Each scene shows the same named points in several views. A view is turned or mirrored, and shifted as a whole, has a little noise and may leave points out.

Scene 1
View 1
Vade: [-30  15  -5 -27  17   3  -1 -21   2  10  -3  -3  19 -10  33  -5 -10  15
   7 -20  18  18   4  14 -12 -16  40 -14 -20 -25  -4  24  -8   8   5  13
  -3   5  -5   8   7   9   2   3 -12  -2 -38]
pebi: [-30  18   3 -38  10   4  -2 -22  -4  12   4   2  32  -4  29   2 -17  19
  13 -15  17  31  10  23  -4 -33  32 -15 -27 -35  -8  33  -3  13   6  11
  -7  16  -6   8   7  26   1  15 -10 -10 -38]
Nepi: [-33   8  -6  -8  21  12  19 -14  -5  23  13   1   6  -5  11  -1   0  13
  13   7  14  16  -4  -2 -23 -11  27  -8 -12 -38  -7   4  -7  30  16  15
   3   8  -1   1   6   6   3  12  -9 -10  -6]
Dof: [-23  20   6  12  13  19  16 -28   0  10  22  15  10  -4  -9   3  24   4
   6  26   2 -11  -2  21 -14 -21   1  20 -25 -17  18  -9 -13  14  20   6
   4  15   9 -18  16 -11 -26  19 -17  -1  14]
Guta: [-28  23  -6 -12  25   3   0 -20  -1   7   2   3   9 -16  19  -6  11  12
  -1 -15  17  -5   2  18 -10 -21  33   1 -22 -21   8  13  -7   1   9  15
  -5  10   2  -1   5  -3 -13   6  -9   6 -21]
mibiv: [-39  22 -12  -1  14   0  19 -20  31  19  -4  -5  10   1  24 -19   7  12
  10   4 -13   7  -7  -1 -31   1  19 -11  -9 -42   9 -13 -12  22  13  19
   2  -5   0  16  12 -25   0 -29 -18   0 -23]
Guve: [-25  20   7   3   0   7   6 -34  17   2  11  11  28   2   2   2  17   9
   8  23 -10  -3   4  31 -14 -26  -3  16 -25 -24  22  -1  -8   7  12   4
  -5  13   4  -5  26 -13 -23   1 -21  -4 -10]
labuz: [-39  -5 -23  -8  29   4  10 -21   6  18  -5 -15 -11 -23  33 -14 -11   4
   2 -16  20   2  -2  -7 -34  24  70 -24   0 -13  -3  22 -22   4   7  16
   8 -16 -12  13  -4 -15  20  -5 -18   1 -36]
vut: [-29  38   4 -34   8  -7 -11 -23   9   3  -5   4  36  -7  34  -9   1  27
   8 -27  11  15   6  31   1 -48  19  -2 -34 -35   8  22   1  -2   5  15
 -12  14   0  11  10  10 -22  -6  -9   4 -46]
gudag: [-31   4   3 -12  19  16  15 -16 -12  20  18   6  11  -6   8   5  -4   8
  10   4  20  19   1  10 -13 -14  31  -7 -16 -27  -8  16  -4  25  15  10
   1  12  -4  -5   7  21   1  28 -10 -11  -5]
Sare: [-34  13 -15  18  24   5  18 -23  23  12   0  -3 -10 -12  13 -16  22   2
  -2   6  -4 -25  -8   2 -34  11  28   6  -9 -15  26 -13 -22   6  16  17
   8 -10   5   0  11 -44  -7 -18 -22  10 -10]
Desub: [-32  24   1 -14  -7   0   3 -34  32   0  -4  -1  35   3  28  -6  -3  13
  11   6 -10  12  11  31 -17 -19  14  -6 -20 -30  15  12 -10   0   5   6
  -7   2 -11  14  23 -11  -7 -19 -22  -4 -45]
tup: [-28  35  13  -7  -7   4  10 -29  30   7   7  14  42  13   9  -1  10  17
  19  18 -19  13   2  34  -9 -39 -20   7 -30 -47  14  -5  -2  20  13  10
  -8  18   2   1  27   0 -25 -10 -16  -9 -20]
peg: [-40  27 -12 -13  18  -4  14 -15  29  19  -8  -7  12  -1  37 -17   0  15
  11 -12  -5  18  -6  -3 -26  -4  28 -22  -9 -51   1  -5 -11  23  11  26
   2  -6  -2  21   8 -16   6 -30 -10  -1 -32]
Pume: [-34  19  -4 -20   8  -4  -1 -29  21   5  -8  -3  22  -9  32 -11  -7  16
   8 -10   0  11   6  22 -17 -11  34 -10 -18 -26   8  19 -13   1   5  12
  -6   2  -8  14  12  -9  -2 -12 -19  -1 -43]
valok: [-41  16 -11  -7  18   3  23 -14  24  24  -1  -6   9   0  26 -14   2  14
  14   1  -6  14  -8  -5 -27   4  27 -19  -5 -46   0  -7 -12  29  15  22
   0  -6  -3  16   8 -13   9 -21 -12  -5 -18]
bepez: [-21  25  13 -13   3   7   1 -27   0   8  16  14  35   2   6   9   9  16
  13  10   5  10   8  37  -1 -46   0  13 -37 -31   6  12  -1  14  12   4
  -7  26   2 -10  20  13 -24  21 -15  -7 -11]
Rez: [-24  25   1   0  12   3  -4 -34   9  -4   7  11  16 -14   9  -2  24  10
  -4   0   7 -20   5  36 -11 -28  12  23 -31  -5  30   6 -14 -10  12   5
  -2  11   9  -8  19 -19 -31   4 -20   7 -19]
tosos: [-34  45 -12  -4  18 -14  -7 -29  35  -6 -14  -2  10 -15  30 -28  27  16
  -6 -21 -10 -27  -1  23 -16 -18  19  11 -33 -15  37  -5 -17 -17   6  16
  -7  -3   9  17  17 -44 -27 -40 -20  21 -40]
View 2
Dof: [  8  25   2   0  -7  -9  14   8  12  10  38  -8 -27  -3  31  15   8  -8
  -8  12  -3  20  -6  -9   1  -6  15  12  12   4  -8 -27  11   3  -4   5
  -9   3 -22  -6   0   2  24  -3  10  -7  29]
Pume: [ 12  -2 -17  20 -18 -19  18  -4  -2 -15   8  13  -8  -9   8  11  -7   2
   0 -18  28   1  18  -2  -4 -12  -6  11   3 -26   3  20 -16  19  -9   5
   5  -8  32 -15 -10 -15 -11  -6   1  -3   8]
gudag: [ 41  12  -1   0  -4  -8  -6 -22  -3  16  22   7 -18   2  32  15  -2 -18
  -3 -21   8   2   8  -5  -4   2   4  13   7  -2  26   7  13  18  -7   4
   8  13   5 -14  17   1   1  -9   0  -1  27]
Sare: [ -9  10 -53   8 -16  -5  34   5  17  -8  18   3 -13 -17  26  19  -2  10
  12   5   1  35  14  -3   7 -19  -9  18  16   0 -30  11   8  12  -6   1
  -5   5  -2  11  -5   3  33 -10   1   8   1]
peg: [ 14  -9 -46  18 -21 -11   8   9   4   1   3  11 -21   0   1  15 -15   8
   6 -17  24  15  11  -8  -4 -14 -14  10   0 -27  -1  41 -10  16 -10  -4
   3  10  33   4  -5  -1   6 -19 -28 -11   9]
Rez: [ -4  17   4   9 -18 -18  35   8   7  -4  30   3 -17 -13  21   9  11   4
  -3  15   5  10   7  -5  -5 -13  13   8  11  -2 -17 -17  -6  19 -11   2
   3 -19  -7 -18 -14 -18  -4   7  26  -3  21]
tup: [ -1  16  16  16 -11 -24   7  32   6   1  25 -13 -29   8  -1  17   5  -5
 -18   6  20   2  -7 -16 -10  -2  11   4  -3 -32   1 -16 -15 -11  -3  10
 -21  -1  13 -19 -17  -8  -1  -8 -12 -28  32]
Nepi: [ 34   4 -18   5  -3  -6  -8 -13   2  16  19   5 -21   2  25  17  -7 -12
  -2 -18  11   8   6  -6  -3  -1  -5  12   8  -5  18  17  12  14  -6   2
   5  18  10  -3  12   6  12 -12 -14  -8  20]
Vade: [ 34  -5 -13  15 -14 -14   8 -15  -7   3   7  18 -10  -6  16   9  -6  -2
   2 -24  25  -1  20  -3  -5  -7  -5   8   3 -14  16  24  -8  30 -14   2
  17  -7  28 -17   2 -16 -21  -3   3  -1  16]
labuz: [ 28  -6 -56  10 -15   0  18 -31  -2 -10  -2  24   3 -20  30  17 -19   1
  21 -37  18  19  31   9   3 -15 -21  24  16  -4   1  42   7  31 -11   6
  17   6  25   4   8  -2  11  -9   2  21  -7]
valok: [ 11  -3 -45  12 -14  -7   3   5   8   2   7   5 -24   0  10  16 -16   1
   3 -16  17  18  10  -8  -1 -11 -15  13   2 -19   3  31  -1  10  -5   0
  -2  19  25   8   1   4  19 -19 -25 -10   9]
Desub: [ -4  12   1  18  -9 -18  13  17   2 -21  10  -4 -11  -2   1  20 -10  -4
  -8 -11  35   1   7  -4  -3  -3   3  12   4 -39   7   1 -19  -7  -2  17
 -18  -4  34 -19 -16 -15  -6 -13  -3 -17  15]
Guve: [  0  21  11   9 -13 -14  24  12   7  -4  30  -3 -18  -5  19  11   9  -4
  -7   7   8   8   0  -8  -1  -8  14   8  10 -10  -7 -23  -4   3  -4  10
  -7 -10  -4 -17 -12 -10   5   0  15  -7  26]
tosos: [-22   2 -32  24 -38 -18  47  26  11 -14  15  10 -17 -18  -1   9   3  23
   6  20  13  22  10  -8  -2 -29  -3   8   4 -20 -40  10 -25  30 -14  -7
   2 -25  10  -2 -31 -23  -7   5   6  -7   7]
pebi: [ 41  -1  14  15 -11 -19  -2 -13 -15   9  12  13 -14   2  13   9  -3 -11
 -10 -28  28 -17  14  -3  -6   1   3   3  -2 -23  32  16 -12  25  -8   4
  13  -6  30 -28   3 -20 -28  -6   0  -9  25]
View 3
labuz: [ 12  22   0 -18  28  -1  12   8  -7  23  13  -6 -23 -25 -25  -2 -26  18
   7  -6   4 -18  23 -15 -25 -20  -3 -30  -1   8  28 -12  15   8 -14   1
  -6 -17 -27   3 -24   5   6  10  18  26   5]
bepez: [-24   5 -14  17   4  -3   7  -2  15 -20  10   2  -6 -12  -4  33  32   8
 -24 -26  11  24 -11  29  10  12  -2   4   2   4 -29   2  -2  -9  13   5
 -22 -15  12  25  -5  -7  28   8 -17   0 -32]
vut: [-29  -6   1  12   7   5  20   4   1  -5   9 -29   9 -25 -13  32  11  15
 -36 -16  30  13   0  32  -4   4   9 -27  -3  16  -6   1   5   6  24  -4
  -4 -14   5  11 -19 -23   4  15   4  19 -36]
Dof: [ -2  21 -25  15  -5  -5   8 -12  25 -15   3  20 -11   9  -1  10  30   7
  -5 -34 -12  -1  -2   7  10  10  -3  12  -2   8 -34   9 -16  -4  -8  20
 -26  -1   3  50   7   8  22   8 -34 -12 -21]
mibiv: [ -6  15  -9 -11   9  15  19  -1  -1   6   2  18  -9 -10 -14   2  12   0
  -5  -8 -12 -23  27  -2 -15  10  16 -28 -18  31   8   8 -28   4   6  -3
 -18 -14 -11  11  -2   8 -16  28 -21  -2 -12]
Nepi: [ -1  24  -4 -12   6   4 -11  -1  11  -5  15  12 -21 -27  -8   4  18   5
   1 -14 -11   3   6   8  -5   2  -3 -10  -6  -1   3   3 -14  -6  -8  -5
 -25 -16 -18   9  -7  13  14   6  -8   4 -22]
tup: [-35   0 -16  15   0  16  21  -3   4 -17   6  19  -2  -5  -3  28  37  -5
 -32 -18   5  11   8  32   3  28  13  -5 -16  23 -21   8 -27  -6  28  -3
 -29 -20  11  19  -1  -7  14  29 -29  -8 -26]
peg: [ -4  14   0 -15  11  16  18   5  -5  10   7   6  -8 -23 -17   5   6   3
  -8   0  -4 -18  27   5 -16   5  16 -39 -18  27  23   7 -25   7  10 -10
 -14 -15 -17  -3  -9   5 -19  25 -10   8 -19]
gudag: [  2  22  -6  -8   9  -2 -11   4  13  -8  15   6 -24 -28 -10  13  20  10
  -3 -18  -2  11  -2  12  -6  -4 -11  -2  -1  -8  -3  -1   1  -8 -11   0
 -25 -21 -14  12 -10   9  31  -1  -1  11 -21]
pebi: [-20   6   2  -1  18   3   5   9  -4  -7  16 -13 -12 -37 -11  27  11  14
 -25  -9  22  23  -1  27  -6   0  -4 -17   1  -1   4  -9  12  -5  12  -7
 -18 -25  -5  -7 -23  -7  26   7  15  22 -24]
valok: [ -2  19  -1 -20   9  16   9   3  -1   7   8  18 -14 -21 -16   0  13  -1
  -4  -2 -12 -19  27   1 -16   6  11 -29 -16  22  16   7 -25   4   3  -7
 -24 -15 -20   0  -4  12 -10  21 -13   6 -16]
Guta: [ -2  14  -5   5   7  -6  12  -2   8   2   7 -15  -3 -14 -13  13   3  19
 -11 -22   7  -2   5   8   0  -5  -2 -18   2   9  -6  -1   4   5  -4  12
  -5  -4  -3  26 -12  -7   5   9  -4  12 -22]
Guve: [-22   8 -23  17   5   6  23  -5  12 -10   4  18  -9   9  -5  22  24   5
 -22 -26   3   2   5  12   6  17   5   2  -5  19 -28   4 -11  -5  13  12
 -24 -10   7  39   2  -1  23  22 -31  -7 -11]
Sare: [  9  23 -17  -5   5   0  27  -9   9  12  -2  18 -10  12 -13  -6  -2  10
   3 -22 -15 -38  26 -18  -8   1   7 -19 -10  28  -7  10 -21  10 -13  13
 -11   7 -12  45   3   9 -15  22 -25  -3   2]
Rez: [-15   6 -20  23   5  -3  28  -7  14  -6  -1  -7   2  11  -7  25   9  19
 -17 -36  14  -4   3  11   6   6   2  -4   4  17 -27   2   2   7   2  24
  -5   2  10  50  -3  -9  12  16 -19   2 -13]
Vade: [ -6  11  -1  -4  18  -1   8   6  -3   3  12 -11 -11 -28 -17  17   1  14
 -12 -10  13   3   6  12 -10  -6   1 -23  -2   5   9  -4  11   0   6  -3
  -6 -20 -12   2 -21  -4  14  10  12  23 -18]
View 4
Desub: [-27 -16  10   4 -15 -20  21   8  -7 -16   5  -6  20 -12 -14  -6  13 -14
   9 -27 -23  16 -23   3 -20  -1  12  20 -17 -11  34 -13   8  -8  12  11
  -5 -15 -13   7 -16  -6  -3  -9  10 -22  28]
Guve: [-38 -17   5 -11 -23   1   2   0  -9 -19   2 -11   7 -11 -12  -3   0 -31
   9 -26 -35  12 -18  -9   0   8  21  14  -1  -3  32  -5  -5 -13  11  31
   8  -3 -28  26 -17 -11  24   6   5 -12   4]
labuz: [ 12 -12  -3  19   1 -14  27  15   1  37  33 -15   6   6   8  -1   8   6
   7 -38  26  18 -14  -2 -33 -18  -8 -16 -27 -15   2  -7   4  -5  23 -11
   4  17 -13 -23   1  -4 -22  17  -9   6   1]
Nepi: [  0 -10   2  13 -22  19   4  11  -6  26  21 -22  -3  -3 -17   3  -6 -11
  15 -39 -11   8 -15  -7   2  -2   1  -8 -28  15   7 -14   5 -24  17   7
  10   8 -34   6 -14  -5   7  14  15  -1   6]
Rez: [-40  -8  10  -9  -6  -6   9  -1  -3 -23   1   3  -2   5   0   2   3 -14
  -7 -13 -27   3  -2  -5 -17   9  16   7   4 -10  27   1 -15  -7  28  35
  20  11 -12  20 -21 -15  18   0 -11 -19  -4]
mibiv: [-12   3  12  -5  -8  11  28   5 -12   6  19  -7   4 -14  -2  -2  10 -14
  12 -33 -15  20 -34  -5 -16 -13   3  -4 -19 -15  23  -7  13   0   3   3
  -6 -17 -29 -16  -5  10   2   4  26  -4   4]
Pume: [-14 -13   8  14 -10 -20  25  10  -4   2  12  -7  10  -4 -12  -3  12  -6
   5 -28  -9   9 -15   6 -24  -8   0  12 -25 -11  22 -13   5  -8  21   5
   2  -5 -10  -3 -16  -4  -9  -5   4 -21  21]
Vade: [ -1  -9  10  25 -15 -11  14  13   3  15  20 -10   2   4 -17   1   3   4
   5 -29  -7   1  -7   5 -21  -5 -11   4 -34   3  11 -17   7 -16  33  -2
   9  11 -12   2 -24  -7 -11  -6   2 -25  22]
Sare: [-17   0   2 -20   5  11  25   2  -7   4  21  -2  -5   0  21   1  10 -13
   1 -28  -3  25 -26 -15 -22 -13   9 -16   2 -25  19   9  -5   7   2  18
   6  -1 -26 -13   4   4  12  18   4  11 -21]
gudag: [ -5 -17   0  19 -28  12  -7  10  -1  26  22 -25   1   1 -21   0  -8 -11
  16 -38 -15   7  -7  -8   0   6   4  -5 -28  20   7 -16  -1 -30  28  10
  14  20 -35  16 -18 -15  11  12   3  -7   7]
tosos: [-32  11  19 -20   9 -10  36  -3  -1 -32   6  22  -5   1  17   5  15  -4
 -15  -7 -24   8 -18  -2 -39 -13   2   4   1 -38  34  10  -4  18  25  20
   8 -11  -4 -10 -17   8   5 -12   5 -23   1]
vut: [-24  -2  21  17 -18 -17  17   8  -1 -18   6   5   0  -2 -24   2   2  -2
  -4 -14 -37 -12  -3   9 -18   4  -7  21 -32   4  29 -15   7 -12  45  10
  14   1  -6  14 -37  -5  -1 -19   9 -47  32]
bepez: [-31 -17   8   7 -28   3  -9   5  -6 -12   2 -11  -3   0 -30  -1  -6 -23
   6 -22 -42  -5  -5  -1   6  17  12  19 -14  15  28 -14  -5 -26  29  29
  20   6 -28  36 -33 -15  23  -3   6 -25  19]
pebi: [ -6 -16   8  36 -27 -18   6  14  -1  13  15 -15   7   1 -33   0  -3   0
  11 -30 -19  -9   0   7 -11   2  -6  13 -42  18  14 -26   9 -29  37  -1
  12  10 -16  18 -31 -14  -7  -8   7 -33  35]
Guta: [-18   5  14   4 -10   3  17   4   1  -1  15   2 -12   7  -5   8   1  -1
  -5 -18 -21  -6  -5  -5 -20   1  -5  -2 -21  -3  15  -4  -5  -8  40  15
  20  12 -14   5 -24  -1   7  -1   4 -25   5]

In a view up to two points have been moved. Name them for each view, in the order of its rows, or write none.
view 1 | none
view 2 | Desub, Guve
view 3 | labuz
view 4 | Guta
